Each row is a point on a tangle of strands that fork and nearly touch. The rows are in no order.
Two points are linked if the straight distance between their rows is under 50.2. Some points are linked to none.
<71>: -2  -20  -45  -20  -8  39  -43  -15  7  -14  8  40  20  -3  17
<306>: 21  -1  10  2  -9  -13  21  10  52  -2  -5  9  11  27  -51
<496>: -15  -6  -2  -8  11  31  10  25  -36  12  -2  -32  7  -9  -18
<81>: -21  -15  11  -1  14  28  33  27  -19  -7  4  -48  7  23  -41
<115>: 6  11  -18  -9  -17  17  -18  16  -13  17  -1  23  8  -25  -4
<105>: -14  -40  -29  -10  0  40  -21  -34  -3  -33  21  10  9  16  22
<52>: -2  6  15  24  -10  -7  14  -25  16  -38  15  -7  -3  33  -5
<506>: 1  -31  -51  -26  -6  46  -24  -7  17  -22  8  35  29  9  11
<285>: 15  0  25  -6  42  -81  19  -9  9  28  -27  -56  -31  -15  -6
<110>: 8  31  21  -9  7  -25  -19  16  -24  60  -1  8  -10  -53  30
<60>: 6  6  -37  -19  -24  22  -32  4  -7  10  0  37  12  -29  9
<56>: 8  27  38  -5  38  -60  -9  17  -23  59  -18  -20  -16  -34  39
<426>: 4  -22  -48  -21  -6  49  2  15  18  -20  11  30  38  23  -3
<130>: 1  4  4  0  -15  1  1  5  7  1  -4  12  1  0  -22
<416>: -6  -11  -31  -6  -17  19  -39  -27  -5  -16  6  44  1  -15  26
<290>: 2  -12  -3  32  -13  11  5  -55  3  -45  26  -3  -11  43  40
<508>: 2  34  32  -7  26  -34  -13  21  -31  66  -2  -12  -10  -42  37
<145>: 35  -1  5  -3  -16  -16  33  14  72  -1  -5  16  15  29  -58
<300>: -17  -13  19  -3  21  24  32  33  -20  15  -1  -57  6  9  -48
<359>: 15  12  2  10  -38  -8  -3  -22  49  -30  10  57  7  14  -9
<296>: -10  -17  -5  28  -8  6  1  -45  -12  -42  17  -6  -23  31  50
<75>: -9  -28  -30  -20  3  48  7  6  3  -29  14  2  29  23  -12
<308>: 1  18  -8  -1  -29  -9  -34  -5  -2  9  -6  53  -8  -37  12
<291>: -5  -24  -30  -20  7  54  22  37  -14  1  6  -22  33  16  -31
<84>: -7  -23  -28  -16  4  50  16  23  -3  -15  6  -8  27  21  -24
<429>: -18  -16  12  0  8  30  32  15  -7  -25  11  -39  12  32  -40
<297>: -19  1  1  12  -2  0  -12  -23  -21  -22  2  5  -20  0  30
<246>: -13  -3  -7  -9  2  27  1  13  -24  6  -1  -13  5  -12  -14
<458>: -6  27  4  -10  8  -2  -22  11  -45  43  3  8  -6  -53  41
<476>: -5  2  -4  -6  -9  17  -5  12  -15  6  -6  9  2  -17  -9
<372>: 16  4  10  0  -21  -11  6  9  33  3  -8  23  2  9  -37
<107>: 7  4  31  6  39  -76  17  2  7  13  -30  -60  -35  -4  16
<264>: -5  10  -14  -2  -23  -1  -35  -21  -10  -3  -5  51  -7  -26  29
<153>: 7  -3  -1  36  -14  8  15  -51  16  -47  36  3  6  46  23
<349>: -15  9  29  16  22  -31  7  8  -20  11  -19  -27  -21  -14  20
<609>: -8  6  16  18  -7  -12  2  -10  12  -20  4  -2  -10  12  -13
<316>: 2  -8  13  7  0  20  45  3  39  -35  22  -17  21  44  -37
<436>: -12  16  10  12  -7  -13  -14  -8  -16  -5  -8  17  -16  -21  16
<234>: 7  -1  12  13  -11  3  25  -7  33  -30  17  -2  12  33  -29
<266>: 26  25  1  -2  -32  -17  -25  11  19  39  -19  45  -3  -29  -14
<178>: -16  9  20  9  9  -20  -4  4  -22  7  -15  -9  -18  -16  11
<452>: 6  19  37  4  32  -69  -10  7  -8  44  -23  -21  -22  -30  30
<544>: 14  16  27  1  26  -78  -2  -6  7  39  -25  -17  -32  -31  13
<214>: 20  1  -18  -11  -16  25  6  35  12  22  -8  19  16  4  -30
<137>: 19  7  24  -10  38  -84  12  -12  9  44  -26  -39  -28  -28  0
<475>: -13  -11  9  5  5  25  40  11  13  -33  14  -31  17  43  -40
<466>: -26  -13  -3  -13  25  40  13  25  -49  9  5  -46  9  -9  -11
<617>: 3  6  13  41  -10  -5  22  -37  20  -43  30  -11  -3  46  4
<329>: 20  20  -15  -7  -41  2  -30  7  13  21  -13  59  5  -26  0
<260>: -16  -18  -9  15  2  15  -8  -32  -22  -31  7  -5  -23  19  43
<182>: -4  8  35  12  37  -57  9  10  -10  13  -29  -50  -28  -8  20
<125>: 10  -3  -51  -22  -19  33  -46  2  -5  9  3  45  17  -21  17

Follow the links from the first point to the second, and from the first to the third. Name the last point that the two ways share.
<264>; <130>; <75> => <71>
<426>; <476>; <329> => <71>
<71>; <496>; <306> => <476>
<145>; <234>; <246> => <130>
<306>; <60>; <466> => <476>

A fork is a point with three links, a tip a point with one. Leave the first point through the second and follow the links. Name the first fork or tip that comes.
<475>; <316> => <52>
<130>; <372> => <145>
<234>; <316> => <300>
<466>; <496> => <476>

A fork is a point with three links. Follow the links from the first point to the second and name the forks in between, in order.
<291>; <60> => <71>
<297>; <234> => <52>
<145>; <52> => <130>
<125>; <246> => <476>
<426>; <246> => <71>, <476>
<306>; <125> => <130>, <476>
<466>; <372> => <476>, <130>
<115>; <234> => <476>, <130>, <52>

Name the points in between on the shortest way along the links from the first point to the second, in order.
<153>; <436> => <290>, <296>, <260>, <297>
<426>; <130> => <506>, <71>, <125>, <60>, <115>, <476>
<372>; <475> => <130>, <609>, <52>, <234>, <316>
<56>; <349> => <452>, <544>, <137>, <285>, <107>, <182>
